Points on a hilly landscape, in no order, each with its height.
From any point a climber steps to the highest of the 6 points nearest to it. It stops when none of these is higher. Distance is the straight distance between rows; heights are no part of it.
z823: [125 127 135 145  63 128 146 167 155 116 143 126 176 163 138 146 135 123
 126  85 108 119 112  96 190]  h=512
z363: [131 135  86  93 108 100 166 120  83  77  29 175  69 120 102 132 158 148
 148 110 106 169 187  66 104]  h=828
z631: [148 127 111 138 153 170 133 152 132 153 187  78 176 144 142 124  68 135
  95 141 141 148 112 156 174]  h=564
z211: [135 119 176 136 152 127 117 131 116 153 138 137 113 130 150 104 115 120
 149 138 142 122 189 128 125]  h=511
z474: [ 96 111 123 138 186  97 103  68 165 141 186 105 108  96 130 135  94 118
 118 204 129 113  69 159  99]  h=362
z906: [ 90 132 119 117 174 117  97  88 144 141 158 100 123 100 129 125 110 130
 122 192 145 132  81 164  98]  h=417
z809: [ 94 128 117 134 139 111 120 155 121  84 109 162 156 140 111 130 163  97
 108  84 100  81  99 140  98]  h=344
z901: [125 141 147 157 159 108 115 140  93 120  44 180  99 123 124  79 130 106
 138  64  74 132 188 106 113]  h=475
z702: [ 84 118 109 123 100 100 110 103 130  82 116 147 115 123 116 142 189 108
 130 109 109 106  85 138  80]  h=309
z900: [104 156 158 144 157 118  86  94 103 151 143 102 117 140 185 123  96 129
 159 169 120 153 160 104 118]  h=549
z932: [ 93 117 102 104 147  97  89  97 131 117 133 119 131  94  93 136 143 141
 126 173 143 127  66 177  94]  h=213
z379: [170 150 146 122  44 113 159 131 157 157  39 157  93 125 125 107 137 134
 171  82 142 125 133  55 219]  h=441
z137: [127 114 150 124 123 135 129 137 132 131 165 118 145 148 140 128 129 126
 140 119 139 126 149 142 148]  h=604
z92: [134  93 114 172 133 112 140 142 130 102 191 130 183 133 105 157 138 112
 107 136 117  78  88 170 136]  h=562
z12: [150 109 155 118 146 156 127 143 122 156 158 126 134 123 120 117 117 151
 130 148 166 129 162 165 130]  h=599
z593: [ 69 169 136 122 156 102  75  92 120 122 140 127 119 133 198 139 118 126
 121 155 109 134 109 126  84]  h=422
z128: [185 123  84 163 169 221 170 120 182 177 188  69 103 110 127 106  60 154
  83 167 186 153  98 198 101]  h=404
z818: [ 94 151 111 108  66 114 126 115 140  82  91 135 102 136 139 155 182 115
 132  87  98 116  96 106  76]  h=334
z347: [114 117 157 133 135 116 130 143 129 124 121 152 125 138 122 115 152 110
 144 102 124 101 160 122 118]  h=690
z946: [132 136 157 151 127 111 120 139 100 143  45 171  95 130 123  91 148 112
 155  77  98 138 194  94 135]  h=568
z591: [123 158 130  89  67 122 139 139 129  97  96 134 146 153 131 144 151 133
 137  82 120 123 114  98 144]  h=530
z780: [196 137 163 165 152 182 119 162 120 196 138 116 159 123 140  91  46 159
 108 140 169 131 154 159 186]  h=536
z82: [162 108 149 138 110 135 154 186 131 155 107 173 149 145 100 131 157 132
 125  88 149 102 168 109 179]  h=443
z288: [ 94 131 102  96  99 107 101  85 103  99 121 121 113 120 131 152 165 142
 150 165 141 151 112 118  81]  h=631
z765: [145 122 132 170  66 138 178 178 190 172  60 158 105 137 117 117 139 103
 148  53 116  83 103  49 192]  h=427
z299: [ 96 171 134 116 202 116  96  94 132 142 150 105 129 112 161 116  84 121
 129 182 124 125 103 147 101]  h=320
z638: [171  98  84 147 135 184 147 146 125 141 206  73 155 128 111 140  97 152
  89 144 160 154  99 182 152]  h=529
z320: [129 114  83 120 140 156 114  99 135 136 193  73 141 114 118 149 104 144
 112 161 149 150  68 182 132]  h=355
z164: [136 144 154 111 123 120 124 143 102 139  89 146 133 138 120 109 140 134
 152  98 138 131 174 114 153]  h=603
z733: [102 150 137 113 150 128 103 125 131 129 160 107 163 141 160 130 100 127
 124 131 125 127 108 147 142]  h=579
z371: [154 105 119 126 147 161 135 156 121 141 172 107 171 121  98 135 126 153
 114 148 165 115 120 180 143]  h=570
z67: [135 122 158 164  90 132 148 163 165 149  73 164 124 145 130 102 137  92
 139  57 110  91 144  72 173]  h=445
z8: [125  99 130 140 141 123 142 166 124 112 135 155 158 136  92 136 166 111
 120 105 125  78 133 142 123]  h=503
z15: [174  98 101 184 177 153 175 152 142 131 235  82 166 128 131 137  58 123
  54 176 124 128  99 163 156]  h=482
z839: [ 89 152 136 112  84 117 112 114 141 101 135 120 131 151 167 150 155 120
 135  96 110 125 107 113 107]  h=456
z507: [120 126 130 140 203 111 133  58 199 170 157 109 101  66 102 114  76 102
 101 238 151 110  68 157  94]  h=214
z26: [ 93 152  90 109 169 142  98  79 163 161 129  83 122  80 107 121  90 137
 121 206 158 152  53 159  90]  h=375
z190: [173 143 155 119 124 161  96 124  98 173 106  97 138 126 134 105  86 156
 149 122 156 168 167 140 185]  h=635
z179: [146 116 175 136 133 128 136 154 119 148 104 164 116 131 117 111 150 130
 147 103 141 121 195 122 136]  h=567
z382: [103 140 106 111 121 114 138 143 108  80  55 173 107 125 109 118 177 115
 128  68  92 137 145 107  86]  h=327
z935: [103 111 100 149 112 106  93  71 138 107 193 101 129 109 125 170 144 133
 121 152 114 136  46 178 124]  h=373
z708: [121 117 117 118 131 135 120 136 127 114 164 109 170 133 115 143 134 134
 121 136 138 118  97 166 137]  h=656
z885: [ 92 141 133 132 206 102 105  81 151 147 154 116 105  99 141 115  88 115
 125 216 132 121 100 141  84]  h=395
z284: [101 170 123 101  80 109 119 121 102  94  54 147 102 141 159 133 162 129
 147 101 107 152 144  79  88]  h=496
z844: [126 133  82  66 104 101 136 120  98  67  82 153 134 118  74 153 176 143
 122 114 138 117  99 141 111]  h=323
z326: [ 78 134 105 117 131 116  87  73 136 124 186 105 124 127 159 158 131 139
 117 163 121 145  73 147 103]  h=261
z675: [ 99 147  91  99  83 116 151 123 121  73  40 163  79 123 111 135 185 113
 135  83  91 141 130  80  64]  h=324
z715: [128 144 158 121  93 121 121 144 132 131  92 143 141 146 141 115 140 120
 152  83 123 126 152  96 171]  h=581
z695: [143 132 156 133 194 127 122 113 137 145 186 101 136 130 172 116  54 111
 121 156 126 119 136 148 144]  h=540
z831: [141 159 107  89 155 108 126 124  61 105  44 145 106 101 104 104 117 172
 154 142 127 187 189 116 117]  h=272
z664: [133 111 110 157 184 102 130 100 159 113 219  98 159 118 140 154  73 108
  87 171 107  95  49 170 141]  h=312
z938: [101 154 142 146 162 104  90 119  84 134 104 127 104 128 162 111 128 129
 165 181 120 155 175 100  85]  h=555
z526: [158 173 150 132 217 148 137  94 149 164 158  93 130 103 157 101  36 110
 120 184 132 114 126 154 126]  h=478
z257: [156 123 103 109  67 135 165 166 118 111 117 131 192 157  95 172 143 148
 120  98 142 116 117  91 195]  h=469
z65: [ 78 150 118 113 165  96  97 125 124  96 115 140 146 118 127 119 140 122
 111 138 118 111  83 161  86]  h=328
z60: [125 111 130 134 183 122 129 108 153 133 194 106 135 109 126 128  95 117
 112 177 143 101  92 178 117]  h=319
z719: [120 147 126 121 149 110 129 166 104 113  56 180 143 130 108 105 151 113
 128  68 105 118 158 115 133]  h=480
z620: [133 120 156 128 167 119 130 165 113 135 106 164 134 133 107 102 141 121
 130 108 136 105 177 144 128]  h=561
z555: [ 84 145  93  86 107  88  90  98 110  86  90 145 120 110 130 146 163 147
 118 148 127 145  79 143  72]  h=429
z970: [143 111  89 122  96 146 137 129 118 101 181  89 182 133 107 165 136 144
 115 133 138 133  77 161 156]  h=644
z97: [ 79 166 122 112 152 125  79  91 108 139 140 101 116 126 172 135 113 143
 147 192 128 160 121 115  92]  h=513
z420: [108 107 130 113 151 116 117 128 114 123 130 140 118 114 103 123 154 135
 143 148 147 123 149 147  97]  h=440
z413: [138 154 116 142 109 104 125 123  71 114  19 162  82 125 121 107 149 147
 162  95  82 182 200  60 114]  h=797
z44: [177 146 159 115 136 129 119 154  90 171  65 166 128 123 101 108 131 155
 139 103 154 144 190 128 186]  h=571
z987: [ 87 120 113 126 153  97  90  94 140 112 166 118 134 109 122 143 136 122
 113 161 124 114  55 171 106]  h=224
z188: [102  90 143 145 152 112 119  91 144 121 205 111 110 131 159 141 121 108
 128 162 124 120 126 144 108]  h=374
z977: [172 112 152 114  79 131 167 144 142 162  72 174  83 129 103 133 170 141
 158  91 157 129 184  82 173]  h=492
z771: [161 138 140  99 108 114 151 140 105 142  44 179  96 127  98 119 160 141
 153  86 139 144 190  85 168]  h=554
z615: [147  88 127 144 133 159 140 118 138 136 225  84 125 133 141 134 114 140
 103 148 137 156 124 168 153]  h=523
z418: [152 162  96 144 191 200 142 121 159 172 175  58 151 124 143 103  39 132
 105 158 147 143  96 170 141]  h=409
z451: [111 128 102 129 105 135 154 140 122 106  39 167  68 125 112 112 178 102
 147  73  83 145 166  61  75]  h=457
z665: [120 130 138 164 105 131 142 137 115 139  43 164  62 126 125  98 160  99
 163  90  92 144 195  53  93]  h=576
z80: [182  90 127 136  63 141 186 170 145 134 133 151 149 147  88 165 173 146
 128  96 152 103 142 112 187]  h=421
z748: [107 182 119 123 187 135  87  97  96 156 108  94 118 102 145 112  92 148
 153 207 140 167 140 129  87]  h=575
z658: [125 140 102 116 177 173 112  95 144 166 171  68 127 103 134 120  74 142
 128 175 157 155 103 166 115]  h=380
z342: [197 107 155 146 158 198 141 175 137 170 172 133 143 121 123 120  78 172
  83 155 173 117 148 179 135]  h=525
z607: [101 139 131 113 178 110 102 120 101 134 113 126 111 103 125 101 122 144
 151 183 141 149 150 137  84]  h=586
z203: [123 113 105  87 123 147 109  91 110 135 152  87 120 116 117 147 130 154
 148 176 173 158 116 150 108]  h=489
z904: [136 136 108  82  52 114 163 112 132  75 103 132 117 137  93 169 179 130
 149  98 122 104 104 108 129]  h=438
z691: [ 90 160 157 156 151 100  90 113  94 121  94 138 110 139 173 100 127 109
 148 126  93 138 166 103  85]  h=484
z734: [186 126 184 164 148 127 117 169 106 186  85 189 139 125 120  95 116 146
 117 106 146 103 188 136 183]  h=520
z115: [ 76 132 103 119 142  97  71  67 140 137 145 108 111  93 122 152 130 140
 115 198 140 144  49 154  86]  h=264
z732: [158 144 129  78 108 121 143 146  96 118  53 164 137 135  95 134 151 139
 146  87 139 141 164 104 175]  h=607
z476: [ 86 173 128  98 135 121  85 100 106 128 118 112 126 131 169 130 120 140
 147 152 124 159 121 123  98]  h=468
z783: [196 117 124 109 114 184 136 156 109 166 124 115 155 136 112 132  93 166
 117 124 198 149 153 146 188]  h=602
z861: [161 130 152 145 104 119 144 169 128 163  56 187 140 143 109 110 152 123
 139  71 138 113 165  89 202]  h=460
z521: [ 86 125 100 132 152 108  81  89 115 142 145 108 106 120 142 141 135 143
 146 235 148 158 109 112  73]  h=439
z646: [168  98 180 159 140 136 132 135 140 158 185 119 120 141 182 103  73 119
 112 130 133 142 170 132 179]  h=558
z142: [ 95 129 109 140 112 112 126 129 104 103  64 155  75 134 134 113 175 114
 164 126 102 150 173  66  57]  h=550
z100: [119 124 106 133 126 131 127 156 120 105 164 110 205 139 110 150 128 137
 110 133 128 105  85 151 148]  h=728
z892: [157 112 131 157 163 145 142 155 138 140 204  92 171 149 160 121  57 121
  85 147 121 132 130 142 181]  h=541
z690: [160  97 162 118  74 145 144 137 141 151 133 137 103 137 128 129 153 153
 149 114 165 142 184 111 167]  h=569
z477: [130 128 109  76 160 124 126 126 102 129  99 128 117  87  83 118 139 160
 142 172 165 147 137 156  98]  h=593
z415: [ 87 151 104  98 153 110  86  94 137 128 141 109 139 105 124 133 120 141
 111 175 138 137  55 168  97]  h=318
z23: [156 126 145  98  59 120 180 137 149 131  62 150  88 139 101 139 158 132
 166  86 140 121 154  64 160]  h=442
z48: [ 90 143 118  93 139  97 104 121 103 100  95 139 121 118 127 121 158 138
 138 140 125 145 124 135  84]  h=464
z283: [146 115 102 167 164 148 156 164 124 141 196  90 214 136 126 144  61 132
  76 162 122 114  92 143 154]  h=533
z807: [153 144 184 146 187 110 117 144 103 145 110 145 127 120 136  88  94 120
 137 128 123 107 185 144 131]  h=458
z314: [162 107 162 153  78 130 148 161 156 173  89 175 137 139 135 106 134 136
 140  88 147 114 159  88 218]  h=495
z530: [ 68 112 117 150 134  93 100 103 116 114 126 135  94 134 149 134 167 110
 147 178 122 134 130 101  55]  h=479
z786: [170 120 148 147 191 128 150 147 139 144 193 109 163 134 157 122  43 115
  97 165 133 104 130 147 155]  h=524
z19: [111 135 101 108  74 107 136 115 125  74  96 147 110 124 104 161 196 118
 132  88 103 101  87 124  94]  h=322
z219: [143  81 145 166 117 124 148 160 145 120 193 122 163 153 140 134 125 109
 106 110 116 105 133 132 164]  h=546
z516: [ 85 146 135 135 130 117 111 129 124  95  88 162 117 138 150 105 147  86
 120  72  85 105 130 108  77]  h=330
z18: [182 105 136 148 146 186 146 167 135 165 187 103 158 131 130 119  74 154
  89 141 161 140 138 164 165]  h=559
z235: [113 132 118  93  79 125 126 112 129  99 147 104 137 144 138 157 155 137
 146 119 130 141 106 126 134]  h=471
z546: [122 141 106 115  94 106 139 121  76  99  55 145  81 133 133 133 165 138
 171 164 122 171 181  55  91]  h=673
z569: [142 135 103 145 203 153 148 124 161 141 204  83 170 115 143 123  45 114
  85 181 124 111  75 166 143]  h=452
z424: [157 136 172 150 171 115 124 174 108 153 100 168 161 134 120  99 106 117
 122 105 129  92 172 133 163]  h=473
z975: [111 107 109 148 151 113 117 100 148 104 225 100 155 135 149 161 104 114
  87 146  97 121  55 169 143]  h=353
z947: [159  80 119 173 127 143 157 164 128 128 213 111 177 136 112 147 116 137
  91 147 129 109 119 160 159]  h=491
z307: [125 107 151 155 101 122 140 149 156 117 177 119 160 169 161 132 111 100
 112  97  97 116 124 113 173]  h=544
z613: [135 171 143  99 104 109 112 123  79 121  51 141 118 127 129 117 136 146
 162 101 123 161 170  93 150]  h=657
z216: [ 53 156 111 128 126  85  67  72 138 123 143 141 103 125 191 164 143 132
  90 161 115 129  62 137  62]  h=251
z61: [ 93 161 135 156  94 143 126 133 127 114  43 159  75 136 153 101 148  84
 132  66  63 131 154  66  63]  h=486
z494: [127 177 132 109 162 122  88 114  71 140  81 111 127 110 126 104 106 154
 157 164 130 169 161 128 111]  h=632
z659: [ 63 124 126 141 121  99  97  91 130  95 121 147  97 133 159 138 165  97
 126 128  99 108  99 119  47]  h=381
z909: [114 141  97 128  63 150 162 132 155  94  60 136  62 115  84 151 189  91
 140  59  76  91  92  85  61]  h=175
z434: [142 104 165 138  82 130 152 149 155 154 113 154 110 146 126 120 158 124
 155  86 137 116 172  94 158]  h=537
z279: [183  88 176 154 105 163 146 176 142 173 148 174 137 140 131 123 124 160
  98 117 165 120 175 134 182]  h=528
z364: [119 173 119 115  75 130 144 146 133 109  21 167  83 133 129 115 155 113
 131  51  77 132 135  61  98]  h=465
z737: [ 92 152 138 120 196  88 103 118 134 105 135 136 145 113 147 117 100 108
 108 147 110  91  89 151  88]  h=317
z720: [117 178 117 104  70 121 145 156 133  95  59 150 140 153 125 143 163 114
 123  48 100 107 109  91 127]  h=493
z36: [118 127 167 147 112 116 129 144 137 127 128 137 147 156 157 110 121  98
 138  82 112 108 146 106 154]  h=582
z113: [115 128 120 149 177  91 103  62 202 157 154 108 122  73  88 137  79 107
  89 213 123 108  16 172 111]  h=33
z983: [102 157 136 123  70 134 136 136 147 110  67 140  92 143 143 132 162 100
 142  63  89 113 124  72  90]  h=412
z666: [141 118  84 170 172 139 149 141 132 119 235  71 169 142 149 148  63 117
  49 155  93 152  78 143 172]  h=488
z721: [126  98 171 150 136 124 129 124 142 137 176 120 124 150 164 125 111 106
 134 125 125 120 160 127 144]  h=560
z828: [103  99 129 155 111 113 127 126 148  88 165 134 135 147 124 141 160  82
 126  94  97  76  95 143 106]  h=232
z747: [117 151  82 135 178 154 120 114 157 133 205  76 169 122 135 141  69 133
  82 165 114 137  45 167 148]  h=423
z112: [ 95 149 129 128  77 130 127 137 150  92 105 141 129 149 144 144 167  97
 126  62  87  94 101 109  90]  h=407
z965: [158 119 124  90 138 160 126 134 105 146 127 114 126 115 100 130 122 161
 140 151 186 139 155 163 131]  h=609
z741: [130 140  87 110  78 118 186 130 120  87  11 160  37 128 103 139 160 124
 151 102  90 151 167  21  81]  h=552
z293: [ 87 130 125 111 114 110 105 109 118 102 118 129 110 131 140 135 160 126
 151 131 125 134 130 115  84]  h=509
z661: [ 95 142 128 115 127 113 122 140 108 100  72 163 108 133 127 105 162 112
 143  83  98 128 151 106  89]  h=384
z917: [195 101 135 123 100 172 154 182 115 161 124 164 159 141  94 152 139 176
 100 114 185 118 161 126 186]  h=573
z435: [139  95 125 145  88 137 148 136 146 115 207  96 144 147 131 141 139 129
 116 113 113 147 120 143 171]  h=497
z422: [130 109 142 172 115 124 149 182 137 125 128 156 186 163 131 133 126  94
 104  81 107  70 130  95 162]  h=444
z958: [114 117 108 112  84 122 115  95 131  94 182 104 144 131 130 167 157 137
 132 133 124 135  79 159 136]  h=519
z542: [ 73 125 135 149 179  86  87  83 128 124 156 132  95 127 181 136 115  99
 127 185 113 113 117 109  64]  h=399
z49: [ 98 103 138 135 164 104 118 125 107 123 122 146  96 114 123 105 154 117
 150 154 129 124 170 126  69]  h=446
z468: [165  94 128 117 117 183 133 123 130 158 191  82 114 127 140 125  99 162
 121 147 175 175 148 159 141]  h=532
z171: [181  85 173 168 137 142 145 164 139 151 192 133 151 145 156 114  78 133
  89 135 144 119 161 145 181]  h=534
z851: [101 120 121 121 109 124 141 138 132  96  86 159 105 132 104 126 184  98
 143  73 109 103 136 113  90]  h=382
z792: [134 125 111 142 206  93 129  97 175 121 187 115 157 101 133 143  64  99
  80 192 114  69  34 163 128]  h=158
z742: [114 113 110 116 142 109 146 142  97 103  63 173  89 119  98 111 177 133
 149  99 117 149 184 107  89]  h=428
z366: [111 117 105 124 111 111 129 138 118  79 111 157 147 129  82 147 197 112
 125  93 110  89  97 144 104]  h=315
z898: [156  86 143 142 129 151 144 148 138 143 194 119 140 135 122 132 123 145
 111 140 153 125 147 169 147]  h=542
z717: [105 134 141 145  84 140 141 149 162 112  87 146 106 148 125 123 163  74
 135  55  84  84 123  82 101]  h=364
z778: [153 111 112 128 137 180 130 126 136 154 194  67 145 134 139 125  87 148
 108 140 154 171 124 166 155]  h=556
z706: [168  95 144 134 102 136 171 177 140 146 112 178 123 141  87 144 181 136
 132  86 152  99 169 115 158]  h=403
z814: [109 141 122 112 164 136  98 101 109 153 134  96 114 110 133 117 113 147
 155 200 156 158 143 139  90]  h=596
z356: [149 147 162 127  78 116 115 120 112 152  61 141 109 132 134 107 138 137
 170 100 131 152 177  83 179]  h=620
z46: [107 126 103  98 102 104 138 118  97  88  74 145  84 125 112 134 180 137
 160 141 128 152 157  80  77]  h=645
z686: [137 104  81 165 148 136 123 108 139 126 212  86 163 107 107 152 104 132
  94 172 125 126  43 197 144]  h=430
z716: [114 146 108  98 155 136 111 139 119 121 142 103 176 122 113 128 115 139
 124 146 141 120  81 169 130]  h=646
z618: [151  96 117 119 107 162 133 123 130 133 198  85 138 135 124 142 127 152
 124 135 153 158 131 157 153]  h=522
z954: [144 106 128 155  87 131 169 180 150 132 115 161 157 153  89 151 170 122
 129  77 115  82 132  93 162]  h=431
z749: [169  89  86 199 170 147 163 137 139 135 223  92 178  92 100 152  81 133
  68 188 128 105  65 189 142]  h=405
z52: [ 91 131 114 122 177 126  98  81 140 158 160  98 113 101 129 128 105 133
 134 215 147 144 101 146  86]  h=490
z583: [134 111 141 139  90 136 158 139 136 144  69 159  64 132 111 119 177 114
 168  91 124 128 193  65 105]  h=578
z950: [132 133 137 107 136 131 130 170 110 125 115 138 180 140 108 132 136 140
 131 106 138 112 140 131 163]  h=548
z254: [ 72 141 124 128 162  87  85  88 146 106 159 136 130 127 166 147 122 109
  91 144 107  98  56 161  86]  h=144
z306: [142 164 131 102  63 112 156 138 142 122  31 153  90 137 115 129 150 125
 161  66 115 127 141  52 155]  h=487
z111: [137 145 153 134  84 112 132 127 112 142  39 155  83 135 128 103 154 128
 171  98 119 150 186  55 134]  h=659
z837: [ 94 171 114 114 206 112 109  77 175 147 151 104 132  91 135 116  71 113
 100 205 126 113  57 155 103]  h=270
z324: [131 143 119  93 156 133 110 122  89 139  98 121 115 103 115 112 124 156
 157 168 155 161 163 134 100]  h=694
z575: [114 165 158 123 171 131  92 108 105 156 128 101 128 118 155 105  88 135
 153 162 129 148 153 134 120]  h=584
z263: [161 107 114  85  99 138 143 134 106 114 126 131 146 134  76 158 163 154
 139 124 166 121 139 141 155]  h=485
z24: [134 136 120 107 183 155 126 110 131 163 126 102 112  81  97  99 109 153
 132 200 175 139 123 171  84]  h=483
z122: [137 116  84 149  75 132 134  91 130  87 212  85 139 127 132 176 154 136
 112 127 102 164  58 167 165]  h=398
z496: [130 136 143  97 131 145 106 121 106 148 132 104 139 130 137 122 111 147
 157 138 156 155 158 136 148]  h=666
z979: [158 117 148 155  81 130 167 167 170 166  63 171 110 142 114 116 156 115
 150  61 137  97 145  75 183]  h=477
z215: [ 98 159 152 120 163 106  99 126 110 117 115 133 135 132 156 113 119 109
 139 118 106 116 138 135 106]  h=455
z252: [141 139  94 134 181 185 135  78 177 182 160  73 118  85 118 109  74 131
 118 203 172 141  85 177 100]  h=393
z53: [141 140 109  70  87 108 169 126 116  87  52 159  90 139  89 152 175 128
 149  85 123 122 153  80 129]  h=467
z385: [112 178 104  99  52 121 146 135 138  85  43 157  86 131 143 148 170 117
 119  68  89 119 104  81  62]  h=379
z709: [134 109 102 133  83 128 141 135 128  92 168 116 166 138 101 170 170 135
 129 112 117 111  89 151 146]  h=595
z132: [ 99 129 157 134 173  97 107 105 133 115 161 131 123 139 170 128 103  88
 128 128 112  98 125 131 102]  h=459
z693: [140 106 144 104 104 133 141 136 123 131 131 141 128 136 108 136 162 142
 145 113 151 126 164 131 139]  h=557
z681: [140 107  89 160 130 147 143 142 126 114 222  78 190 139 127 155 103 130
  80 139 108 145  79 158 170]  h=551
z121: [159 125 146  89  85 136 138 123 112 147  90 138 121 136 120 127 138 147
 158 112 168 150 181 103 176]  h=580
z735: [ 86 163 119 117 101 107 111 129 116  89  62 159 104 136 155 116 164 114
 131  89  92 141 138  96  66]  h=433
z847: [111 129 114 110 118 113 110 113  87 121 103 124 102 124 130 128 160 143
 166 178 140 160 172  96  84]  h=853
z41: [104 128  95 114  76 101  99  80 124  82 142 124 133 120 123 173 177 133
 128 131 123 122  52 161 109]  h=372
z59: [152 102 127 122 147 131 144 163 113 128 127 162 152 123  74 140 171 147
 125 124 154  92 146 162 128]  h=450
z988: [112 145 142 180 115 123 116 127 104 130  26 166  72 129 136  81 139  94
 148  72  59 146 189  62  98]  h=600
z106: [116  96 124 153 146 114 129 104 148 114 226 103 137 137 154 146 105 113
 106 144 105 126  98 161 143]  h=408
z123: [137 132 125 128 194 171 135  97 163 169 176  84 122  96 135 108  70 129
 120 195 165 132 114 176 110]  h=414
z996: [162  88 118 122  84 149 161 145 128 118 167 110 152 140 101 156 152 150
 127 116 148 128 129 148 169]  h=553
z480: [ 99 169 108  82 134 101 112 140  89  81  60 160 138 123 124 117 151 145
 129  99 106 149 128 130 101]  h=481
z959: [139 154 154 115 172 127 105 128  85 155  86 120 119 105 121  97 110 154
 156 152 137 152 173 142 117]  h=629
z867: [126 128 150 135  63 128 139 148 164 126 132 124 145 161 151 125 138 119
 147  75 112 128 123  94 177]  h=543
z437: [154 131 165 133 175 144 123 137 128 162 159 108 143 121 143 105  70 135
 129 151 147 122 149 161 141]  h=592
z875: [103 137 123 129  92 134 123 119 148 112 195  99 154 160 175 148 119 130
 102 108  99 154  93 131 162]  h=437
z758: [130 130 175 169 108 120 122 128 124 150  68 158  88 136 146  86 140  92
 164  81 107 119 189  74 130]  h=591
z187: [171  77 156 149 121 170 144 138 145 152 219 104 107 132 147 119  99 148
  97 147 152 164 159 164 145]  h=507
z981: [155 161 133 101 156 162 107 140 100 162 117  98 158 121 123 105  82 149
 144 134 157 141 144 154 153]  h=634
z854: [ 76 120 123 152 133  86  91  72 150 100 174 139 112 139 176 160 140  96
 100 134  98  91  69 142  80]  h=260
z231: [155 125 145 138 142 166 123 138 129 162 171  88 149 139 158 108  77 141
 121 132 142 162 147 147 177]  h=583
z334: [ 93 139  93 123  86 142 145 134 137  83  54 166  92 120 113 127 186  88
 112  58  71 107 108  99  59]  h=257
z794: [160 110 146 153 147 146 140 179 122 149 167 123 187 146 133 126  84 135
 104 136 138 108 141 138 179]  h=527
z120: [178 122 147 107 112 175 125 143 111 168 128 117 135 128 122 115 100 169
 138 130 186 156 168 148 168]  h=617
z77: [177  99  92 182 183 148 169  89 190 149 216  93 136  81 105 127  59 109
  63 210 135 104  46 191 134]  h=279
z698: [119 116 135 152 144 115 131 153 136 105 174 124 189 152 145 142 115 106
 107 119 107  90 102 140 146]  h=628
z377: [125 146 137 102  95 130 107 106  96 137 103 109 111 134 151 131 131 148
 170 153 148 171 172  92 131]  h=727
z625: [ 89 114 122 134  95 120 129 109 136  93 109 140  98 128 119 138 188  97
 149 100 108 109 118 106  66]  h=413
z770: [148 122 141 118  83 150 120 127 129 149 153  98 141 145 156 118 100 146
 139 115 146 183 146 117 194]  h=610
z506: [132 146 122  98 101 116 155 143 110 114  33 176  88 136 105 120 169 125
 155  68 105 147 169  75 131]  h=574
z259: [164 118 124 119  47 128 183 157 160 126 108 134 140 149 101 155 153 137
 141  82 136 113 120  78 201]  h=454
z895: [165  99 126  94  74 147 151 124 123 125 150 104 128 137 108 155 147 156
 145 123 167 143 152 126 159]  h=521
z871: [171 133 136 132 184 186 150 133 156 172 166  99 136  97 117 105  74 143
 106 182 172 115 120 187 110]  h=462
z449: [133 118 133 114  73 126 160 137 150 114  97 139  92 142  98 144 179 112
 161  79 123 108 146  90 118]  h=494
z912: [132 102 156 152 119 126 137 137 150 126 203 105 142 158 166 124 101 107
 112 120 110 138 138 124 174]  h=526
z840: [165  83 182 160  95 141 147 153 148 161 164 147 123 144 157 105 117 140
 120 110 151 134 174 125 186]  h=535
z824: [110 106 124 140 176  97 116 104 148 119 170 123 144 100 105 133 112 110
 107 174 133  91  66 184 109]  h=212
z71: [172 118 174 128 119 146 119 147 117 171 118 141 129 128 133 107 117 151
 139 119 163 139 183 130 176]  h=608
z998: [120 155 112  92 103 116 133 157 108  89  70 162 160 143 107 138 162 131
 126  73 118 119 122 112 139]  h=547
z357: [132 126 108 111 161 107 142 149  86 107  51 179  98 113 100 107 154 148
 149  96 111 164 191 121 110]  h=339
z407: [108 119 133 142 146 114 121 114 151 104 215 106 144 160 182 148  96 100
  95 119  89 127 100 134 158]  h=466
z626: [124 152 150 118 197 118 111 137 115 135 124 125 143 107 127 100  97 127
 136 152 133 120 139 158 115]  h=545

Where does a climber stop that starts at each point below?
z415 => z847
z979 => z111
z216 => z847
z904 => z111
z747 => z100
z932 => z847
z839 => z111
